A landscape with many valleys, sampled at points; each row gives a point and its height.
From any point a ball rolls to the lowest of the 2 points nearest to it. It stops when none of these is lower. Distance is the straight distance between rows; heights are no part of it.
z919: [118 109  90 113 104  99 113 108  78  59  92  85  84 109  96  93  97 103
  92 128  57 116 109 114  87 105  97 112  95  84  95 117  98  71  82  99
 161 104  98 108 142  94  79  92  87 109 104 130  74  83]  h=67.1
z877: [ 77 113  89 127 109  66  78 108 124 105  95  88 105  87 122 112  83  72
 130  94  58 112 129  93  90 136  99  74 120 122 112  90 101 102  88 130
 127 107  95  69  89 110  64  88 117  85 124  88 130  91]  h=77.7
z253: [ 83 106  88 104  96  95  80 101 144 125 105  80  97  86  91 117 103  91
  92  79  76 120 105 112 107 121  97  68 128 110 111  71 102 112 113 117
  90  99 120  79  76 107  74  89 100 107  98  84 118  95]  h=75.9
z10: [104 102  92 106 111 126  89 100  78  76  88 108 114 118  98  86  95  90
 124  97 119  95  84 111  90 123 104  91  93 104  88 120  77  75  68 103
 103 114  88 147 126 100 102 106  98 104  91 121  96 110]  h=27.7
z681: [100  81  78 100  91 100  97  97 125 123 112  98 120  72 109 105  66  77
 109  92 106 105  97  65 111  84  84  92  87 108 110  82 101 117  97  96
 107 110  88 100  52  76 110 109  98  81  98  82 135  88]  h=55.4
z305: [ 79 119  95 122 112  84  86 106  92  86  94  91 105 106 108  95  91  86
 128 104  77  98 117  94  96 132  97  91 103 104  98 109  94  89  84 113
 134 103  96 102 132 110  77  83 116  88 113 118  98  90]  h=69.3
z692: [114  82 121 102  82  88 139 112  82 108 116  94 105 117  76  98 112 110
  71 106 107 124  88  74  97  43 106 124  89  69 108  98 109 124 118  86
  97 108  86  87  91  90 119 113  82  89 115 106  81  96]  h=21.3
z940: [107  89  95  98  96 128 102 100  78  98 102 113 131 104 110  85  94  89
 123  96 142  84 101  84 100  97  95  98  86 104 105 113  87  98  73  95
  80 107  94 114  93  93 113 109  89  98 105 103 109 120]  h=49.8
z391: [115  94  61 105  75  92 104  87 125 107  94  90 106  68 109 101  65  84
  87 125  60 135 107  91 110 100  94  88 100 108  90  84 100  92  90 103
 136 100  89  90  72  70  94  79  77  98  86  89 137  80]  h=73.0
z941: [128  90  96  99  81 112 124  91  82  93  85 112 103 106  91  87  82 108
  75 119 106 102  90  94 106  64 120 122  83  92  70 108 100  84 109  86
 117  99  83 132 112  80 132  98  81  88  81 111  98  98]  h=39.1
z49: [111  96 109  75  82 111 114  93 115 123  95 126  93  83 124 103  96 116
  89  92 134  55 120  97 105  86 114 113  98 105 105  99 122 103 122  87
  67  83 114  91  68  84 145  95  93  97 102  71 121 121]  h=70.0
z85: [ 90 113 105 106  77  92  78 106 109 110 117  86  84 116  75 105 111 107
  96 108  71 113 115  89 121 111 105  83 109 109  71  82 102 120 143 109
  91 108 103 106 134 121  84  81 114  81  88  87  73  77]  h=35.1
z388: [117  84  89  86 105 130 116  95  74  96  90 104 102 109  80  87 106  99
  86 101 124 106  67 130  93 101  95  91 103  88 113 105  94  92  63 104
  77 109  87 124  96  80 104 112  69 134  79 111  89 120]  h=68.0
z181: [100  97  96 114  98 104  96 104  80  84  97  93 120 106 112  82  75  77
 131 120 105  91 111  71 100  96  85 114  75  95  85 110  85  89  65  98
 133 120  84 114 119 104  98 103 107  81 107 130  95 104]  h=37.4
z525: [100 107 116  96 102  96  90 110  97 120 108 108 100 116  97 113 119 114
 114  81 138  71 103  98  99 109 114  93 103 119  84  95 102 117 133  96
  69  90 101 107 101 114 124  98 120  81  94  86 107 105]  h=38.2
z632: [101  92 105  89  98 123 118  95  86 101 105 126 116  74 127  84  99  88
 112  98 145  67 124  73 100  60  78 116  87 107 113 129 107  95  93  85
  95  82 114  76  81  89 129 103  91 112 118  88 109 120]  h=56.1
z566: [107 115 117  86 122  80 117  95  99  61 100 119  79 107 119 112 122 127
  91 109  85  69 108 106  89 102 118 127  90  98 112 122 104  84 116  81
 113  75 117  71 104 112 108  98 113 105 121  96  94 114]  h=39.8
z268: [101 101 123 128  99  66 109 104  82  96 110  73 101 104  99 102 105  99
 115 127  84 105 119  68 104  85  80 128  83  77  90  90 117 121 104  94
 143 102  92  83 134 108  84  98 122  69 114 130  77  91]  h=30.2
z864: [106  99 103  90  95 113 103  95  83  88  95 125 117  95 125  91 100  95
 122 101 138  63 119  80  97  98 107 112  87 115  99 127  90  87  93  87
  92  92 104 105 101 100 121 101  95  98 111  94 113 119]  h=53.1
z952: [ 93 102  89  79 111 115  86  83 109 103  68 110  80  86 108 103 102  97
  98  87 110  81  88 157  91 146 119  83 111 133  91  95  86  64  80 106
  79  89 113 135 106 101  97 107  94 130  71  99 128  94]  h=81.5
z610: [115  90 111  85  93 109 125  99  88 113 103 105  87 112  78  99 116 127
  62  92 121  98  89 112 105  68 115 104 105  81 101  94 121 110 135  90
  68  88  98  97  82  89 138  97  84 103  89  84  88 112]  h=30.8
z966: [102  68  92 104  98 103 113 104 107 125 127  93 129  91  94  99  79  83
 104  94 119 116  86  58 111  63  77 102  83  86 120  82 105 131  98  97
  84 120  79  92  54  78 111 114  94  82  99  83 116  97]  h=58.3
z472: [ 95  81 102 115  84  84  85 105 114 148 117  91 112  91 100 113  86  89
 124  83 120  97 109  54 110  80  88  94  91 114  80  71 107 142 124 100
  95 115  86 106  71 105 120 102 126  62  89  83 119  83]  h=26.3
z656: [101 114  98 118 105  86 100 108  86  70  93  82  96 108 106  97  93  97
 106 120  59 106 123 101  98 123 100  97 101  99  91 106  99  79  92 106
 150  99  98  97 140 103  79  73 104  94 103 120  92  83]  h=68.2
z847: [113  92 120  88  99 114 115 108  67 105 107 104  85 126  69  96 130 124
  72  89 124 108  77 124 102  78 105  95 106  84  97  98 114 108 136  96
  56  93  94 113 104 101 129 103  88 112  86  85  70 104]  h=34.5
z367: [ 87 105 114  96 128  98  91 102  93  85 103 111 114  94 125  97 115  80
 136  96 117  71 121  86  94 115  93 106 101 110 133 128  90  95  74  96
  99  93 117  68 103 116  89 102 114 113 127  97 113 121]  h=86.0
z617: [105  85  79 102  80  98 102  95 112 110 103  95 120  65 119  98  50  71
 120 113 101 100 111  58 116  87  81  95  72 117  84  89 102 100  88 101
 133 111  80 114  70  76 115 105  99  69  95  95 134  83]  h=52.6
z573: [101  84  71 108  72 115  98  91 107 120 105  87 115  95  72  85  72  85
  82 122  82 158  95  87 120  82  83  85 103  84  87  78  93 106  88 104
 105 122  85 120  97  84  85  89  69 101  80  93 109  75]  h=70.7
z892: [108  91 115 123  86  77 120 110  96  97 112  68 104  96  89 102  96  96
  83 137  69 135 118  71 105  64  75 116  91  72  92  82 118 118 103 100
 144 106  85  89 122  89  86  94  96  80 111 120  85  76]  h=26.2
z394: [125  97 101  92 106 109 120 109  64  62 103 104  83 132  85  89 123 104
  96 110 102 112  77 121  66  91 100 119  99  67 119 127  90  81  80  97
 109 103  91 115 119 102  98 126  75 118 113 121  60 108]  h=62.6
z652: [ 96  84 103 124  93  87 113 110  96 106 116  75 114 103  84  94  81  89
  98 123  89 139 101  68 103  63  73 116  86  70  97  90 101 120  88 105
 123 123  79 103 108  94  89 105  96  82 109 125  85  82]  h=29.5
z90: [ 94  89  97 113 112 112  92 106  90 103 107  94 132 111  99  89  94  86
 123  91 129 102  89  87  98 109  85  92  98  93 119 105  83 113  72 110
  77 117  91 113  99  98  89 112 102  97 103 114 103 111]  h=46.5
z138: [104 118  86 105  87  82 102  96 117  86  72 105  93  74 138 107  73  94
 101 115  69  83 130 102  98 117 118 104  94 126  77 108 104  67  99  94
 142  86 104  97 110  86 103  82 100  85 104 101 130  89]  h=76.6
z519: [110  99  74 106  81  82  95  98 127 106  85  85 101  69 128 109  65  75
 104 114  61 120 125  92 104 113 104  82 106 125  89  82 101  92  92 113
 138 103  93  84  71  83  91  76  96  85  93  80 147  76]  h=74.0
z211: [ 83  97 103 127 113  96  76 109  87 112 111  85 128 116  89  89  93  91
 140  89 125 109  93  83  98 111  82  92 102  93  98 106  81 119  83 118
  80 121  83 119 116 113  84 105 119  84 101 124  86 100]  h=43.6
z14: [ 95 121  99  92  83 102  79  96 121  98 115  96  72 111  75 120 121 117
  85  96  65 112 100 126 115 126 115  87 111 110  79  78  98 106 157 107
  77  96 116 111 122 127  88  92 109 103  88  75  71  85]  h=31.3
z495: [101 112  93 107 115 108  86 100  86  70  96 103  84 121  83  92 120 105
  99 104  72 124  79 136  93 128  91  89 111  87  96 108  88  79 110 109
 102 101 104 129 147 125  72 101 101 126  93 108  66  84]  h=17.5
z687: [109 109  90 104  81  80  93 101 123 100  79  87  91  85 125 112  81  94
  93 114  65 105 136  99 103 117 119  93 108 127  73  85 107  87 115 106
 137  93 106  86 101  95  95  69 106  82  93  85 132  75]  h=75.2
z714: [ 79 114  94 117 107  70  89 105 129 102 100  93  97  87 121 118  94  92
 111  90  67  97 117  88  97 118 102  91 106 115 108  92 110 103 108 102
 127  94 106  67  88 109  84  90 120  89 126  94 117  98]  h=78.7
z174: [105  97 117  79  97 116 129 102  65  83 103 116  86 106 102  86 120 118
  86  99 124  82 101  96  88  68  98 124  88  79 119 123 116 100 106  87
  91  82 107  85  93  95 119 114  76 111 124 102  71 115]  h=59.7
z983: [ 86  99 104  79 122 114  92  95 106 103  82 110  92 100 110 104 106  96
 107  84 117  81  87 151 101 146 108  75 113 122 118 106  92  86  67 107
  74  99 107 111  97  97  92 111 108 132  84 105 114 106]  h=82.7
z311: [115  95  99 103  96  80 123 100 112  80 102  96  97  88 109 104  96 104
  69 114  69 115  93  78  95  66  97 127  86  80 129 103 110 108  97  83
 139  92 105  55  75  85  85 111  90 102 124 112  98 103]  h=17.9
z738: [100 114  83  88 102 111  85  88 108  97  65 116  97  80 117 102  89  90
 109  90 110  78 100 133  92 131 124  89 100 130  84 109  79  64  80 100
  98  91 108 138 106  91 101 103  91 106  85 102 135  99]  h=80.2
z498: [ 91 105 124  65 133  99 108  93 112  90  97 123  75 100 118 118 127 129
  89  99  92  77  95 152  96 134 110  99 114  99 121 113 110  83  96 101
  82  81 120  73  87 105 109 104 121 125 107  87  92 121]  h=44.6
z943: [ 88 103  95  84 111  95  94  91 135 105  89 103 104  71 124 114  92  91
  92  89  94  86  99 118 106 116  99  90 113 109 127  97 101  94  73  94
  99  91 113  73  64  91  88 104 100 112 108  90 126 118]  h=84.4
z481: [117 105  77 101  85  88 115  82 126  88  96  96  85  77  97 109  94 126
  55 112  44 127  98 111 101  94 112 105 115  99  92  88 109  81 103  88
 129  82 108  74  85  84  86  78  76 118  94  97 112  93]  h=82.5
z997: [ 99  96  84 107  81 119  86  95  96 108  96  94 111 107  77  84  85  93
  90 107  92 131  97  95 114  99  95  87 105  94  77  90  90  96  97 102
 106 113  92 136 115  94  92  89  82  98  76 106  98  82]  h=69.4
z920: [ 69 118  92 123 120  91  71 106 101  97  87  94 116  98 108  95  89  74
 145  88  89  99 111 105  90 148  96  77 111 113 110 108  84  89  70 128
 110 108  97 109 121 111  65  98 115  93 120 114 109  94]  h=70.6
z58: [ 96  78 122 108  93  89 128 114  77 117 129  89 110 118  86  94 117 105
 102  98 124 120  96  59  91  54  87 126  89  66 121  99 107 139 107  95
  77 111  90  70  89 102 105 118  86  87 124 106  73 101]  h=14.9
z34: [ 79 124  98 104 104  91  67 110 108 115  87  98  95 100  99 106 106  92
 126  80  97  91 118 110  99 134 114  76 109 134  74  91  90  98 118 120
 100 101 112 112 119 123  84  91 123  82 101  92 116  79]  h=73.9
z833: [119  85 112  95  83  94 133 101  95 111 104 100  93 113  68 101 110 119
  53 100 104 117  85  89 107  43 116 115  98  80  95  90 115 119 140  81
  88  97  94  93  89  90 132 100  86  93  92  89  89  99]  h=26.6
z431: [ 99 106  73  89  99  98 107  81 125  94  86 104 102  65 110 105  87 100
  76 103  80  96  83 122  99 107  99  95 108 104 113  98  94  77  65  91
 112  86 105  86  70  81  89  96  74 123  92 103 122 116]  h=83.6
z20: [ 85 119  98  97  95 107  59 108 111 122  88  96  88  93  87 106 111  97
 114  75 110  94 113 126 107 136 123  74 105 142  72  75  87 104 131 123
  70 109 124 129 115 128  89  97 121  87  89  81 117  79]  h=75.4
z348: [ 88 102 103  82 111  86  85  98 133 108  89 109 105  72 139 119  95  81
 115  82 106  69 121  95 105 107 104 102 106 127 128 101 102  97  89  93
  99  94 116  68  68 106 100 105 116  98 120  72 138 116]  h=85.4
z385: [ 87 118 116  77 132  91  94  97 116  84  85 118  77 107 115 125 120 113
 102  87  92  73  99 151  91 141 111  95 110 118 100 105  95  71 108 103
  86  75 117  99 107 118 107 107 120 110 100  91 107 106]  h=42.0
z641: [115  96 100  68 101 103 128  89  92  84  96 106  88  86 103  95 112 112
  66 114  88  96  82 119  88  83  98 116 105  73 138 122 102  93  64  92
 109  93 106  65  67  82  90 113  67 130 108 105  86 124]  h=24.2
z158: [127 101  89  74  98  96 133  80  95  78  87 112  80  84  98  98 104 125
  55 116  80  86  74 128  84  78 113 122 102  84 110 117 104  69  84  84
 112  83  99  94  83  85 107 105  66 125  89 102  92 119]  h=27.2
z232: [ 89 120 105 105 129  94  86 100 106  76 109  97  75 115  79 107 128 109
  97  93  62 121  83 141  97 132  86  84 120  92 111  97  90  94 122 118
  85  93 114  98 133 132  65 102 110 124 101 105  65  90]  h=20.9
z122: [100  97 114  69  99 111 111  93 119 119 100 120  90  89 116 107 108 125
  81  92 121  69 106 121 105  99 114 100 110  97 115 101 125 107 111  96
  67  87 114  76  65  83 130  95 102 113 103  76 108 124]  h=68.6
z193: [104 102 101 102 103  91 107 100 102  90 100 106 100 107 100 101 102 110
  88  99  97  92  95  90 103  93 112 108  95  97  94 106 100 100 115  88
 115  92  98 101 100  98 107  96 108  92 101 105 100 103]  h=32.5
z241: [116  98 111  81 102 113 127 107  55  66 102 115  80 123  98  88 131 117
  95 104 114  90  89 117  74  86 100 122  90  71 118 128 106  83 101  90
  97  86  99 102 111 103 113 121  78 118 123 109  59 111]  h=61.2
z57: [ 99  75  93 106  98 110 106 106 108 135 120  89 128 103  81  98  89  84
  91  87 128 125  79  87 112  73  75  87 105  82 123  79 103 135  92 104
  61 119  84  97  66  80 101 109  90  95  86  89 109 102]  h=60.6
z464: [109 112 114  95 118  83 112 101  86  56 103 108  87 107 117  99 118 110
  99 113  83  85 105  88  82  98 109 130  83  87 124 129  97  91  96  84
 132  86 113  68 112 111  90 109 107 108 126 113  86 109]  h=37.2
z142: [118  95  96 101 104 119 113 106  73  67 102 100 102 123  87  81  99  91
 106 113 105 115  83  99  74  85  97 119  89  75 113 126  81  86  59  98
 115 125  89 114 114  93  93 125  73 107 112 132  71 110]  h=64.1
z600: [ 71 114 114 106 140  77  83 105 113  83 102 100 106  93 121 107 108  82
 127  90  87  84 112  92  92 125  94 108 108 100 148 115  96 102  77 103
 106  94 118  50  99 122  67 106 126 110 133  97 111 120]  h=86.8
z271: [ 72 126  92 108 116  87  70 110 104 109  72 106  99  90 118 105  99  80
 138  77  96  83 128 113  94 142 115  77 106 139  88 100  89  85  88 123
 111 102 105 112 116 118  76  99 125  81 118  95 133  89]  h=72.3
z286: [ 77 102 105 128  95  91  67 110  93 121 114  78 113 113  77  87  91  89
 133  94 105 120 104  84 107 108  79  82 111  99  79  95  86 121 103 120
  81 118  88 124 134 120  78  90 117  81  85 114  78  84]  h=40.7
z154: [ 92 101  85  97  94  95  82 101 145 133  98  88  97  79 105 120  94  93
  91  76  96 102 104 104 104 103 100  80 113 114 103  71 106 116 120 105
  94  94 117  89  61 101  99  93 105  94  98  78 132  94]  h=75.0
z280: [ 94  85 115 117  99  96 110 112  76 123 128  94 118 121  88  96 117 109
 117  90 136 104  97  65 101  76  87 106  96  83 107  95 104 135 112  96
  63 113  87  89  91 107 107 108 103  82 107 103  82 110]  h=7.4
z854: [117  98  96  92  82  93 104  95 132 126  89 112  94  87 119 111  87 105
  85  89 121  70 111  87 102  85 122 111  95 115  90  84 106 107 133  89
  85  86 108 105  70  91 140  96 103  76  91  75 138 105]  h=71.8
z697: [ 94 100 113 101 109 100  93 113 117 118 123  89  93 113  66 110 118 107
  75  83 103 115  80 107 112  88  91  85 120  88 116  84 106 135 130 108
  64 103 108  86  96 108  91 102 106 104  87  93  79 109]  h=64.0
z41: [105 103 108 106 107 119  90 107  57  80  98 112 112 128 105  88 106 103
 143 103 137  77  97  96  87 121 108 103  84 108  74 126  83  81  85  97
  95 109  83 145 133 112 117 103 111  92  98 116  87 112]  h=34.1
z767: [ 76  99 121  70 118 128  98  95  98 107 102 132  98  88 130  94 121 111
 112  86 127  70 107 128 106 121 100  93 107 117 131 126 120 101  81 107
  63  98 124  75  88  91 108 110 120 144 122  93  96 116]  h=49.0
z534: [119  94  77  95 100 123 108  90  82  87  89 103 100 105  69  89 100  97
  78 105 100 123  64 122  91  90 100 102 103  84  95 104  86  82  73  98
 104 109  88 137 108  87  94 109  66 130  80 114  88 106]  h=66.5
z411: [ 83 107 106 116  86  82  69 107 105 112 122  72  93 116  72  95 103  96
 123 110  73 123 119  87 116 118  93  78 116 106  83  83  93 126 118 122
  81 116  96 104 144 127  63  74 116  75  89  95  64  78]  h=37.8
z473: [110 105  90 100  76  95 101  86 129 100 101  93  81  98  84 111 102 126
  59 107  58 126 106 103 112  93 117  99 113 100  82  81 114  98 139  92
 113  90 115  86 100  99  93  78  91 107  88  83  98  83]  h=81.7
z756: [103  94 107 108  84  96  84 109 106 141 109 100 107 107  97 109 106 104
 111  81 143  83 106  77 104  88 112  95  98 119  73  80 101 133 136  97
  74 100  91 114  89 110 130  99 125  66  84  81 118  97]  h=32.9
z746: [ 96 122 118  98 129  84  98 113 112  85 124  97  68 117  71 122 137 120
  84  89  68 107  83 130  99 106  88  97 116  87 112  95 100 115 140 111
  85  86 118  77 117 131  84 102 122 115 103  96  61 101]  h=24.1
z664: [109 100  79  99  81  91  96  91 142 126  85 104  92  69 121 115  75  96
  86  92  97  90 115  89 101  88 113 101  96 121  84  76 107 103 124  95
 108  87 112 105  64  87 122  93  99  81  92  78 144  90]  h=73.4
z642: [117 104  81 108 100 115 110 104  82  67  90  93  97 111  90  81  85  89
  98 123  80 118  90 105  83  90  93 115  89  79  97 119  87  75  56  96
 147 123  89 121 126  87  89 111  75 107 104 140  75  99]  h=65.8
z904: [103  97  75 103  77 104  91 100 105 115  85  96 115  73 123  91  59  72
 120 106 108  96 119  82 109 102  95  89  85 123  72  90  90  91  85 105
 126 106  85 132  88  87 112  96  99  69  90  98 133  76]  h=50.0
z97: [114  98 108  87  93 112  96  92  92  95 100 106  77 120  66 101 123 120
  65  93 101 112  71 133 109  94 108  98 110  89  87  89 102  96 144  93
  66  92 100 123 116 117 109 105  95 117  71  80  74  97]  h=33.8
z104: [114  89  58 101  76 107 112  84 116 115 100  98 109  75  85  91  71  92
  69 123  78 139  88  93 114  76  90  97  94  93  88  82  99  93  90  93
 124 102  86 103  78  69  98  90  63 106  83  96 123  87]  h=71.9
z117: [ 96 109  77  93 105  89 113  83 128  91  97  94  89  65 102 111  98 116
  58 101  54 115  85 125  95 105  97  96 122  94 115  88 103  81  71  93
 118  82 111  66  70  86  78  88  75 127  99 103 113 111]  h=83.1
z863: [101 105 116 114 111  76 108 104  84  80 108  88 101 107 110  93 105  99
 114 123  86 101 110  64  91  90  96 133  80  78 112 114 100 115  91  94
 141 100 101  69 124 111  83 110 118  88 125 127  80 101]  h=33.6
z442: [ 87  89 114 110  95 116  95 106  72 132 122 105 127 108 114  93 111 102
 140  80 159  76 110  65 108  86  83 102  93 105 105  95 113 129 101  91
  55 101  95  95  86 107 116 109 107  88 113  90  98 109]  h=16.6
z60: [113 101  99  92 108  89 119  99  99  76 104  95  88 103  93 101 108 107
  69 107  77 112  81 105  86  83  96 118 105  70 139 113  98 100  82  90
 120  94 106  73  83  91  80 116  77 116 116 118  85 110]  h=21.6
z938: [101  84 108 107  86  79  95  96 112 130 104  98 111  83 123 114  83  89
 131 100 115  78 118  46 110  86  99 110  81 121  78  80 114 131 121  91
 119 104  88 100  76 105 126 100 128  60 100  87 122  89]  h=20.1
z514: [ 96 109  88 111 114 119  82 100  82  74  89  99  99 118  86  87 103  93
 118  99  90 117  83 122  91 132  94  84 108  95  86 113  83  74  86 114
 110 111  96 147 145 111  81  98  97 118  87 118  79  90]  h=21.7
z24: [ 88 119 108 108 111  66 101 105 134  97 107  99  86 100 109 132 111 118
  95  93  71  84 109  91  99 105 110 110 100 108 102  94 117 106 134  90
 122  79 119  57  93 119  99  88 129  91 122  94 105 108]  h=79.9
z809: [124  93 114 100  92  98 125 102  73  81  97 107  94 117  91  94 107 119
  80 118 101  97  94  87  99  68 118 127  85  86  81 113 106  92 120  86
 123  98  86 114 120  93 123 102  98  88 100 116  83  95]  h=37.3
z953: [ 94  91 115  72 103 121 107  93 123 136 107 114  85  98  99 108 118 130
  74  85 114  87  85 143 106 112 115  81 117  99 115  95 124 120 109 112
  57  98 113  73  62  83 121 100 114 131  89  82 101 115]  h=67.2
z725: [ 98 114 100 104  88  81 100  98 139 104 107  92  80  97  94 129 106 125
  71  96  62 106 111 100 105  95 115 103 109 108  86  81 119 105 152  96
 118  80 122  72  97 111 102  79 113  98 102  87 102  93]  h=80.9
z78: [103  87 107  99 105 136 101 105  69 112 103  99 108 126  86  86 110 100
 102  88 148 103  76 128 101 115  95  74 106 106 110  99 102 103  83 112
  49 110  88 133 103  89 110 110  89 125  76 108  89 110]  h=70.1
z486: [100  84  97 120  89 100 107 108  84  99 106  80 121 105  96  84  65  76
 122 124 107 117 105  68 107  73  69 113  74  81  82  94  92  99  71 105
 124 129  72 121 111  95  97 102 100  77 100 132  94  93]  h=33.5
z638: [113  96 102  98  84 121  88  93  73  92  94 107  91 124  71  88 104 113
  80 100 111 113  75 113 106  93 116 103  98  94  67 100  95  85 128  92
  83 103  90 153 132 108 117 102  91 104  65  90  78  89]  h=28.3
z466: [ 87  97 110  94 124 130  94 104  77  84 101 112 121  97 123  86 110  79
 140  95 139  76 110 104  95 121  82  92 102 111 137 131  90  95  51 109
  77 108 116  92 109 102  89 111 101 131 120 110 100 122]  h=84.9
z359: [ 72 107  92 123 133  71  88 102 116  82 107  83 110  88 116  99  93  81
 122  97  77 109 108  77  88 113  83 107 102  85 148 106  95 116  77 111
 117 101 110  52  93 112  61 108 115 102 135 111  96 108]  h=87.5
z552: [111 119  80  94  93 102 102  83 109  82  70 120  94  82 126 100  78  98
  98 109  90  73 105 117  92 115 122 107  92 120  78 123  88  54  87  88
 122  87 106 130 111  87 111  96  85 101  88 104 123 103]  h=78.5
z258: [ 85 101 122  63 122 111 101  87 108  94  93 131  93  77 135 105 119 111
 106  98 106  71 114 137 101 127 108 103 113 118 133 131 109  76  72 102
  81  93 127  66  86  93 104 106 114 134 115  87 108 123]  h=47.0
z675: [ 95  92 115  85  94 126 120 100  73 105 103 120 106  91 114  83 107 107
  96  90 146  71 108  78 103  58  89 122  87  93 110 116 121 110 107  84
  77  82 109  81  83  90 132 106  87 107 118  92  87 119]  h=58.0
z263: [102  84 110 110  98 130 112 110  59 115 113  87 123 130  72  86 106 102
 100  90 145 125  78 101  96  76  91  91  98  83 104 100  96 109  83 107
  48 123  80 130 103  88 111 113  76 106  91 108  79 108]  h=72.4
z392: [ 95  89 102 106  99 111  92 104 111 128 113  90 112 108  67  99 102  96
  75  84 116 125  76 100 114  85  87  83 115  89 112  80 100 130 111 103
  64 112  97 104  89  94  94 105  93 106  79  94  96 102]  h=62.5
z964: [106  88  96 106  66 100  96 101  94 117  90  89 112  92 107  91  68  83
 113 113 117  95 121  74 115  84  90 104  82 114  52  80  99  94 106  97
 120 101  76 140 110  94 124  86 105  62  76 109 122  75]  h=46.6
z183: [119  86  97  98  76 120 108  88  81 108  92 104 102 112  68  86  90 109
  65 103 113 122  78 102 111  62 120 112  92  90  69  94  96  94 118  85
  87 104  84 143 111  88 132  99  73 102  65  91  93  90]  h=34.2
z124: [111  95  75 100  84 125  99  92  80  90  91  97  97 109  64  83  94 102
  77 118  79 140  78 113 103  87 100 102 106  80  79  97  92  81  82  97
 112 119  89 146 129  94  87 101  64 125  77 106  77  85]  h=67.8
z37: [103  94 101 122  98  72 114 104 116  99 112  83 103  84 106 107  94  99
  83 117  64 125 107  62 104  74  85 115  89  83 111  85 121 125 113  96
 143 102  97  65  88  88  88  99 107  87 124 108  96  92]  h=22.2
z802: [101 122 114  87 123  81 103  97 107  77  95 124  79 116 112 120 121 123
 102  96  95  65 104 120  91 119 117 114  95 111  87 114  99  82 133  90
  97  75 110 100 114 119 120  97 123  98 105  89 101 103]  h=38.3
z911: [ 85  98 101  95 131 116  94 100  94  80  89 104 108 107 107  96 103  84
 124  91 114  87  86 132  95 147  94  80 108 107 137 119  85  86  51 111
  82 110 104 111 108 101  78 115 101 133 100 119 102 117]  h=83.8
z693: [ 92 116 114  81 109 102  88 100 130 100 113  99  70 109  77 126 127 120
  78  84  80 101  84 148 110 123 103  91 117 106  94  78 104 103 146 109
  73  80 128  92 105 130  95 100 115 119  85  79  77 100]  h=27.8
z396: [102  93 112 107  96  83 104 101  97 105 103 107 111 103 115 100 103 104
 115 105 113  79 109  61 106  90 107 117  84 105  88 102 107 118 117  83
 115  94  93  87  98 108 116  98 123  75 110 100 104 104]  h=27.4
z42: [102  90 111 115 105 105  97 101  65  91 106 102 122 109 119  79  94  82
 157 119 128  85 119  53  95  90  88 123  77  95  90 124  83 102  66  96
 116 113  94  93 117 116 102 108 115  87 115 120  96 113]  h=41.3
z185: [ 91  93 120  88 114 117 100 112 107 131 119 102  92 115  86 102 123 118
  84  82 120  99  79 134 110 110  98  72 121  94 126  93 122 138 113 121
  45 109 107  77  79  93 105 106 114 127  88  96  81 111]  h=65.7
z613: [103  95 107 110  79 106  90 107  74 108  93  95 112 115 100  87  79  93
 120 107 127  88 108  80 110  92  98 106  84 108  52  97  90  92  96  95
 111 108  76 145 123 104 121  90 111  71  77 121 105  89]  h=43.0
z636: [102 110 115  96 112 103  91 104  72  90  97 121 101 124 106 103 119 113
 130  92 136  69 100 106  90 126 114 101  91 119  76 117  89  93 118  95
  79  89  92 133 125 116 123 100 118  89  98  98  99 102]  h=40.4
z827: [ 79 114  91 120 109  82  73 106 133 113  99  79 103  92  97 109  97  79
 119  88  65 128 114 109  95 138 103  61 133 117 113  84  92 108 101 136
  96 108 110  76  96 115  54  87 110  97 109  89 117  89]  h=76.8

Call two points neighbours if one is among the 2 nearest of the other. Go from one point of each pair to the other, from neighbour to neighbour, staying as low as possible. Name the highest point that can't be avoided.
z802 and z495 | z940
z938 and z495 | z636
z938 and z280 | z941
z802 and z311 | z566
z280 and z638 | z847

Where does a ball stop that starts at each point below?
z847 | z280
z642 | z495
z940 | z495
z34 | z495
z952 | z534
z20 | z495
z391 | z534
